Points, in no order, along strands that fork and pass close to each other.
Two points are linked if the straight distance between their rows is under 26.2. Some points are linked to none.
K608: [-12 -13 -24   9   5 -30   4   2  22  19 -18   3  -3   5]
K216: [-26  -1 -20  -9  -3   6   7 -25  30   2   6   2 -14 -13]
K463: [  8   3  15  -1   5  14 -15   3 -11  -5 -11 -21   7  22]
K160: [-24  -4 -28  -5   6 -14   8 -20  28  14  -6  -4  -3  -2]
K749: [ 10   4  -8  11  -3  -7   9   9 -11  14   7  16   9  -5]
K977: [ -8   4  15   9  -1  10  30 -29   4  -9  10  11   9 -11]
K784: [-20   5  -3   6  -7   4  -1 -31  21  -7  -5   3 -12  -9]
K720: [ 12   8   1 -14   5  13   4  11  -7 -12  12   8 -19  -5]
K974: [ 14   9   8 -14   5  18   3   8  -6 -13   9   1 -13   2]
K359: [ 19  -3  -3 -11  -3  -3   4  25 -18   5  24   6   4  -5]
K986: [-12  11  13  11  -2   8   2 -27   1 -15 -12   1   0  -3]
K446: [  5  11   6   5   0  12  -4  -4 -11  -6  -8   1   4   8]
K902: [ 16  -9  20  -4   2  12  -8  10 -10   8   9 -20  16  19]
K649: [-24   2 -16  -1  -4   5   0 -24  26   1  -3   6 -16 -10]
K148: [  3   2   5   6  -1 -14 -20  10  -5  -9 -27 -14  -4  15]
K513: [-18  -2  -2   6  -4  -2  19 -35  19   5  11   0   9  -6]
K938: [-10   1 -12   5  -1  -3  20 -25  16  12   7  12   3  -8]
K642: [  1  11  19   5   5  19  15 -13 -14 -10  -5   4  14   1]
K690: [-10   3  11  18   1 -26  10 -21  18  -2 -25  -5   3   8]
K539: [  6  -5  -9  -7  -9  -2 -13  22 -14   1   8   0   1  -3]
K156: [ -7 -22  -3 -40   7   4 -18  38   3 -12  26  -6  -8 -28]
K332: [ -4 -14  -7 -28  -3   7 -19  36  -3  -9  21  -4 -10 -21]
K58: [-20 -11 -31  -2   9 -21   7  -8  26  18 -12  -1  -4   2]
K179: [ -8   7   8  15  -1 -18  -2 -16  11  -6 -28  -1  -4   7]
K658: [ -3   6   4  11  -1 -15 -11  -2   4  -8 -31  -5  -8   9]
K673: [  2  -1  -5  20   2 -31   7  -3   5  15 -17   5   7   7]
K922: [ -6  12  18  15   1   3   1 -21  -6 -13 -22  -3   8   4]
K294: [ 12   2  -7 -13   4   7   2  22  -7  -8  17  10 -19 -12]
K222: [ 18 -13  16  -9  -3   6  -7  14 -13  12  20 -17  19  14]
K23: [ 4  7 -2 14 -1 -6 17 -8 -5 13  0 17 12 -1]
K928: [ -3   4  -1  19   1 -13  18 -17   2  13  -8  12  14   3]
K247: [ 13   1 -10   2  -6  -5   6  19 -15  10  15  13   5  -7]
K591: [  3  14  12   5   1  14   6 -10 -12  -9  -5   3  10   5]
K924: [  4 -10 -11 -13  -9  -1 -13  29 -12   3  16   0   0 -12]
K500: [-10   3  14  23   3 -16  13 -25   5   0 -19  -1  13   4]
K239: [ 24 -11  15 -14   2   7   1  18 -13   9  28 -12  16   9]
K456: [  6  -8 -13 -19  15  -1   0  33  -1 -13  23  12 -28 -26]
K568: [  4  -2  -1 -11  -6  11 -23  16  -8  -3   2 -14  -5   7]
K544: [ 23  -7   6 -17   1  -2   5  23 -17   6  30  -2   9  -1]
K151: [ -2  -9 -16  15   0 -31   5   3  10  21 -14   6   3   3]
K709: [ -9  -1 -19   5  -2  -7  11 -14  16  15   0  14  -3  -6]
K576: [  5   1   7   1   1  -6 -25  12  -9  -9 -20 -21  -3  18]
K910: [  6  -3  13  -2   2   2 -26   8  -6  -4 -14 -26   1  22]
K511: [ 12  -6   7 -16  -3  20 -19  14  -4  -1  13 -16  -6  10]
K39: [ -6   9  19  18   5  -4   8 -20  -8  -5 -21  -2  14   6]
K969: [ 13   0  16  -2   5  17  -7   6 -14   3  -2 -17  12  19]
K569: [-15   1  10  15  -4   4  18 -34  10  -5   3   5   8  -9]
K686: [ -3   0  -3  21   2 -23  13 -15   7  15 -12   8  12   4]
K317: [  7   7   1  -1  -3   9 -12   8 -11  -4  -5  -5  -2  10]
K398: [ -4 -14 -10 -24  -8   4 -21  33  -5  -3  17  -7  -3 -15]
K882: [ -6  -3 -20   8  -2  -8   2  -1   9  14  -5  15  -4  -6]
K338: [  1  -1 -15   3  -7  -1 -10  15  -7   2   1   7  -5  -6]
K415: [ -1   9  18   5   2  14  24 -20  -7 -13   4  11   7  -8]
K596: [ -1  -1 -17   6  -6  -5  -2   9  -1   8  -1  13  -6  -6]
K837: [ -7   7  -8   3  -5   8 -15  -2   3  -9 -14   5 -16  -3]
K587: [ 14   5  15 -12   7  23   1   5  -8  -9   7  -7  -4  12]
K435: [  8  -3 -10 -19   5   6  -2  28  -6 -11  19   7 -21 -18]
K846: [-14  11   7   9  -7   8   0 -29  10 -13  -7   5  -7  -4]
K935: [ 17  -4  18 -15   6  22  -4  10  -5  -4  14 -12  -2  13]

A fork is a point with three links, a tip a point with one. Leave the first point through the second and follow the links. Name the first fork or tip that comes.
K935, K587: K456
K23, K928: K160
K539, K924: K156
K922, K986: K216

Name the points in between on the shortest way along the links from the first point to the second, in order.
K58, K928: K608 > K151 > K673 > K686
K642, K587: K591 > K446 > K317 > K568 > K511 > K935
K39, K576: K500 > K690 > K179 > K658 > K148
K513, K924: K938 > K709 > K882 > K596 > K338 > K539
K544, K910: K239 > K222 > K902 > K969 > K463
K784, K179: K846 > K986 > K922 > K39 > K500 > K690
